Each row is a point on a landscape with many peaks, with its height.
A climber steps from a point to the highest of its 2 nearest points, and stops where none of them is higher. Distance is the straight distance between rows; heights are no part of it.
tasid: [ 12 -38 -36   9 -11 -11  16  -5 -21  44   3 -15   7 -43  11  -4   0 -43
  47  20]  h=85
matu: [-21  49 -13  62  32  -3 -42  24  28 -33  23 -13  -4  13  16  40  10  15
 -34   0]  h=64
Mis: [-17 -27 -27 -21 -41   4  33 -14  13  -6 -37 -11 -27  13  -6 -17  -5   3
 -26   4]  h=221
zevef: [ -7 -16  -8 -11 -32  29  20 -10   8  18 -14  -5   1   5 -34 -44   0   6
  20 -40]  h=326
lizik: [  0 -20  34  -2  -7   1 -17 -28 -11  18  40  21  30 -16  -6 -29 -36  42
  39 -25]  h=409
zof: [ 21 -20  10 -19 -38 -15  37 -27  -7 -10  22  10  18 -20  13  -4 -38  15
  27   8]  h=335
kek: [ 15  18  39  -8  42  -4 -35  36 -48   0  44  53  14  13  10  15 -24  41
   3 -22]  h=537
rok: [-41   1  -4   5 -24  23 -15  -3  19 -24   4  45  15  -8 -27   6  23  18
 -42   0]  h=253
Mimer: [  3  -6  -8 -35  14  -1  30   2 -35   0 -28   5   3  28  -1 -21  13 -21
  -6 -14]  h=383
peb: [ 21  17  18 -32  -2  -3  45  47 -22 -18  -5   0  -5  30  27 -10  20 -13
   4 -18]  h=481
zitok: [-16 -35 -13 -21 -12  -5  21 -60  -7   7 -16 -12  -5   0  -2 -34 -44  17
  18  -3]  h=435
reg: [-46 -24 -18 -22 -51  13  31  -7   2 -28 -31  17 -24  -4   1 -10   3 -11
 -58  25]  h=193
gava: [ -1  26   1 -35  38 -25  29 -22 -25 -51 -42  28  26  34  -6  29  11 -19
 -31   5]  h=123
Buf: [-36  55 -18  42  29   7 -19  -1  20 -63  12   3  19  19   5  55  18  -7
 -24   4]  h=80
sifi: [-11  -6 -23  -6  43 -14 -33 -19 -17  19 -38   5 -19  28  -4  -4  24   2
 -62  14]  h=190
fala: [-32 -13  -7 -25  52  19 -38 -34 -23  22 -36  -5  -9  30 -46 -35   5   8
 -35 -32]  h=292
Vora: [ -4  36  -6  16  31 -11  16  54 -30 -42  25  34  22 -13  13  45  12 -31
   6   4]  h=208
dasaz: [ -9 -38  -8   6 -21  19 -11 -24  21  46  -5 -29 -18 -22 -23 -50 -23  22
  17 -20]  h=419
gafot: [-28 -51 -12 -26 -50  16  20   8  -4  21   2 -28 -49 -16   2 -41 -22 -34
  -6   6]  h=424
rinup: [-44 -47   7 -18 -29  14 -19  -9   4  11  25 -21 -42 -38  -2 -53 -35 -27
   3  15]  h=386
Ses: [-20 -23 -13  24 -11 -16 -10 -44   0  -9  16  48  35 -52  -1  40 -19   6
 -11  52]  h=300
zimub: [ 30  26  -6  20  -2 -30  52  54  -3 -26  15 -27  -4  -9  52  28   9 -39
  30   6]  h=270
val: [  5  -9  -2  21  11  -5 -31  62 -22  13  55  45   1 -33  21  34   4 -23
  11  17]  h=146
detu: [-43 -30  21  -5  12  18 -59  39 -32  13  44  42  -4 -31   4 -13  -1 -28
 -35   2]  h=257
bar: [ 23  18 -17 -14  64 -28 -23 -16 -23  20 -47 -25 -23  43   3  11  29   2
 -35  11]  h=157
Rez: [-28 -35 -12 -26  23 -20  22 -33 -41   0 -14  27  21 -20  10 -10 -22 -44
  -3  18]  h=604
suk: [ 37  28 -13  19 -29 -18  63  19  22 -21   3 -52  -6   1  43  14   0 -10
  39   8]  h=301
sulop: [-45 -28 -20  12  45   6 -55 -34 -24  38   1   9  -2 -31 -23 -34  11  -8
 -14  -1]  h=304
diso: [  6  43  30  25  19   6 -27   3  48 -13 -11 -42 -18  49   9   5  13  34
 -27 -19]  h=399
bivub: [  7 -34 -24   5 -24 -10   7 -45   2  37   1 -23  -6 -24  -2 -27 -26  20
  29  11]  h=482
vinu: [-18 -25 -12 -20 -33  17  34 -10 -15   2   1  20  24 -20 -14 -29   2 -18
  33 -23]  h=261
zivo: [ 18 -13   7   5 -41  16   5  68  18  22  12 -24 -35 -24  16 -21  24 -17
 -11 -10]  h=561
Zabak: [  9   8  22 -30  37  28 -31 -16 -22  25 -37 -20  -4  43 -52 -32  13  23
 -18 -47]  h=231
Losud: [ 36  -2 -10 -29   4 -27  51 -54   7   2 -57 -21  20  40  -3   9 -29   3
  23   6]  h=396
laru: [ 24  57   2  29  21  14 -13  35   5   0  18 -25  15  14 -18  21  38  14
  42 -25]  h=132
nel: [ 28  -5  16 -32 -30 -21  63  15  -8 -34   2  -3 -11  14  45  -6 -16  -4
   3   4]  h=410
Zoze: [-22 -30  -5  -8  35  -7 -29 -40 -18  32 -10  -1 -10   6  -3 -41 -12   9
 -14  -8]  h=361
Bom: [ 40   2 -18   7 -39 -24  54  -9  25  -6  -5 -30  -7 -16  18  11 -10   0
  32  31]  h=325
Pur: [  8  42 -10  33  34 -27  32  56 -22 -40  15 -11  11  -5  46  44   9 -49
  12   6]  h=241
lasi: [-23 -22 -11 -16   5   5   7  30 -54   3  14  39  23 -34   5  11  17 -65
  -2  15]  h=145
Loze: [ 30 -20  60   7 -14   9 -45  56   6  30  48  -1 -17 -18  23 -13 -30  22
  -1 -18]  h=784
ked: [-29  48 -13  11  30 -16  24 -10   1 -77 -29  16  40   9   2  61  11 -45
 -29  27]  h=83
tuda: [ -8   6  -3  -2  24  -3  -3  65 -52 -11  32  49   8 -19  11  32  27 -44
  -5   6]  h=176
seg: [ -9  57 -10  37   7  31 -18  23  26 -28  22   5  26  -4 -37  33  37   1
  24 -18]  h=171
teko: [ 36  54   2   3  19  11   2 -23  12  10  -3 -19  28  24 -28  30  26  16
  62 -15]  h=122
Manu: [ 30  -9 -29  16 -21   3  16  20   0  50   3 -19   3 -27  -6 -11  26 -12
  49  -5]  h=55
Sek: [-22  30  -4   7  15 -13  13  -3   1 -62  -5  38  24  16   2  37  13  -6
 -27  14]  h=100
toge: [ -8  66  32  36  18   9 -27   7  41 -39  23 -28   9  51  12  32 -16  45
   3 -26]  h=453
didi: [ 23  48   5  -8  15  -3  35  23   1 -22 -18 -30   4  46  11   6  29  -6
  22 -20]  h=592
Furu: [ -2  13  25  32   2  24 -25  60  34 -15   9   0 -20  -6   1  -7  24  11
 -43 -22]  h=442
lirod: [  0  28  -5   0   4  10  -7  -4  56  -1 -47 -39 -26  50  -4   3  25  11
 -30 -10]  h=344
Vade: [ 38 -11   3 -26 -21 -21  63 -38  -9  -1 -25 -12  19  13  18  -9 -41   9
  38   2]  h=362
petip: [  5 -27   1 -28 -44  10  23  42 -12   8  14  -4 -22  -9  20 -26   6 -30
   5  -8]  h=485
podiz: [  0  14  21  30  18   1 -43  82  15  -8  37  22 -31 -18  24  18  15   3
 -39  -3]  h=535
dipur: [ -2  23 -17 -22  18  21 -22 -44  20  10 -31   1   9  28 -53  25  35   7
   4 -11]  h=188
Nidi: [  3  46 -15  -3  34 -37  41 -22  10 -57 -45 -25  23  26  25  43  -5 -45
 -18  14]  h=67
pugup: [ 41  12   0  14  -8 -29  10 -44  26  -9   6   0  23  -5   7  24 -20  49
  27  21]  h=581
tezo: [-12  -5 -13  19  36 -39 -13 -32 -27  -6  -3  52  48 -43  -1  50 -14 -13
 -19  47]  h=285
det: [ -5 -18  -4  10 -28  -7   6 -28   3 -14  29  39  27 -32   0  18 -19  21
   6  15]  h=315
Diza: [ 13 -17   6  24  11   2 -52  34 -23  41  63  25   9 -47   1  10  -2  -2
  32  -4]  h=124
dovuv: [ -3  24 -21  55  40 -24 -49  14  19   1  12  -1 -13  -9  18  40  33  10
 -33  32]  h=49
fovaz: [ 20 -31  41 -10 -24   2 -40  48 -26  18  70   7  -7 -16  27 -10 -41 -17
  29  -6]  h=874
gosat: [-17  12 -25  -5  27  10 -36 -26  12   5 -37   9  -6  27 -40  10  36   4
 -45   4]  h=227
Zabu: [-57 -51 -22   6 -24  18   9 -19 -18   8  -5  21  12 -55  -5   2  -8 -38
  -6  52]  h=612
rulav: [-48 -43 -27  17 -52  27  -9  -4  12  15   7   3 -14 -57 -15   2   7 -12
 -28  48]  h=574
pag: [ -1   9 -32  12 -51   2  28 -38  54 -24 -22 -17  -9  -2 -18  19   5  18
   2  25]  h=709
bafuv: [  4  -5 -12 -13 -30  19  18  22  34   9 -47 -31 -40  36  -9 -25  17   4
 -26 -18]  h=277
gib: [ 17  54  23  30  24  -7 -13   1  14 -31  24   7  23  27   8  35 -13  49
  27 -10]  h=495
Tizin: [-21 -18 -36  25 -52  18  -5 -24  38  11 -21  -1  -9 -29 -34   4  18  12
 -18  27]  h=628
zev: [-26  35 -12  24 -20  33 -12  19  41 -31   1  15   9  -3 -28  15  46   4
 -13 -12]  h=209
Gupub: [ 24 -17  43  13  -3  40 -18  23  32  19 -19 -23 -24   4 -15 -42   7  25
 -47 -37]  h=284
sogiv: [-45 -40  31  -2  23  10 -59   7 -12  23  29  10 -17 -30   4 -53 -14 -24
  -8 -14]  h=303
Bolu: [-25  -9  -2   4  46  14 -54  -3 -43  20   8  23   8 -21 -37 -17  21   4
 -29 -16]  h=255
mon: [ 29   3  36   5 -15   3  -6  82   4  13  36 -13 -25  -6  32 -10   9  -1
   4 -18]  h=664
Kevos: [-51 -28   7  -7 -20  12  -9 -38  -7 -18  19  51  27 -16 -19  -8 -16  15
 -15  -1]  h=289
sov: [ 29  -5 -27  16 -28 -25  23  -9  31   6 -21 -40 -40   3  25  -1   1  15
 -12  32]  h=299
bik: [ 16  13  49  -7  25  -1 -24   0 -42  18  39  34  33   8 -10  -8 -28  57
  30 -36]  h=465
rulu: [ 37  10  14  -1 -29  11  31  33 -10  31  12 -13   9   1  -1 -21  13  13
  62 -32]  h=9
muko: [ 30  27   9 -33  10  -4  24 -53  22   9 -51 -21   6  64  -7   8  -4  25
  23  -4]  h=440
reri: [-23  -4  16  13  26  23 -52  37 -19  10  21  39   1 -23 -24  -6  23   5
 -49 -24]  h=210
teran: [  2   2 -16   6  46 -24  -4 -16 -37  -2  -9  31  26 -12 -11  32  17 -14
 -18  20]  h=259
sifod: [ 29  -7  -2   8 -24  -2   3 -52  17  32   0 -18  16   1  -9 -11 -22  48
  43   4]  h=533
supub: [-22 -27 -30 -31   2 -12  22 -43   2  -5 -67   7 -18  46 -11  -6  -8  -8
 -43   8]  h=181
sagev: [ 27  57  25 -15  13  -3  27 -13  20  -7 -31 -55  -1  78  16   9   7  15
  24 -13]  h=504
Nuro: [  5 -25 -19  -6  16  -6   6  23 -46  41  11   2   0 -27  14 -10  16 -54
  23   7]  h=112
per: [ -2 -43  34 -24 -32  -7 -50  48 -28  -8  60  12 -26  -7  33 -16 -42 -43
  -7  20]  h=811
kulim: [ 14   7  41  19 -31  24  -3  40  52 -18   8 -23 -36  -2   7 -19  -1  35
 -42 -21]  h=363
bim: [-40 -46 -35  -4  -3  -6  31 -35 -24  15 -35   6   9 -34  -8  -6 -19 -50
   7  30]  h=661
fif: [  2 -43  19 -33 -22  -5  -2 -14 -19  24  38 -35 -27 -21  25 -55 -46 -32
  62   8]  h=348
Nud: [-10  14 -24 -13 -31  32  34   1  -2  -9 -15  22  35  -6 -42   1  41 -24
  26 -24]  h=205
Mena: [ 25  19 -14 -18  21   6  -9 -67   2  14 -20   3  36  25 -47  21  11  17
  36 -11]  h=156
Ruleb: [ 41  26  33   9  23 -30   5 -24 -11  -5  18  21  34  23  12  27 -32  56
  38   1]  h=541
vil: [ 29   8  26  12  -3  14 -16   8  24  34 -14 -26  -6  15 -13 -24   6  42
   4 -24]  h=212
nez: [ 28  25  -3  -3 -31 -19  43 -51  44 -39 -10  -9  31  14   0  30 -25  25
  38  13]  h=614
kupuf: [ 11   5 -19 -11 -37  -8  53 -53  34 -39 -34   4  20   1 -15  21 -12   0
   8  15]  h=652
pomu: [ 31  -6  27 -33 -42 -16  48  22   2 -16  20 -34 -50   8  47 -15 -26  11
 -16  20]  h=380
dap: [-21 -40  14 -37   0  -4  20 -37 -16   9   6 -17 -21  -2  13 -62 -49   1
  41  -9]  h=391
bapor: [ -2  13  38  14  32   8 -52  63 -11  -6  46  55 -15  -2  12  13 -22  35
 -33 -14]  h=637
zevu: [ 20  -2   5  -6  21  14 -21  -9 -11  51 -20 -22   1  21 -36 -26  13  21
  19 -31]  h=170
Lele: [ 31  -4  -7  31  -6 -28 -12  15  33  19   0 -41 -43 -12  44   3   7  24
 -24  33]  h=276
fazo: [ -8  16 -24 -38  29 -14  19 -35  -6 -23 -63   7  -1  48 -15  21  19 -23
 -38   9]  h=148
bot: [-37 -54   5   2   8  12 -45   6   6  37   9 -22 -45 -37   2 -61 -18 -30
  -3  -1]  h=349

For each start below, name the point where the climber stops.
vinu -> pag
Manu -> Bom
dap -> pag
vil -> bapor
zof -> didi
val -> Bom
toge -> pag
Nud -> pag
detu -> fovaz
pomu -> fovaz

Call two points neighbours if one is among the 2 nearest of the other. Go from one point of each pair to the other, from neighbour to neighbour, staying as high as possible. Name the lowest point that can't be avoided.
Zoze / bim -> reri
bapor / Bom -> lasi
bim / didi -> fif
didi / fovaz -> pomu
bim / pag -> rulav
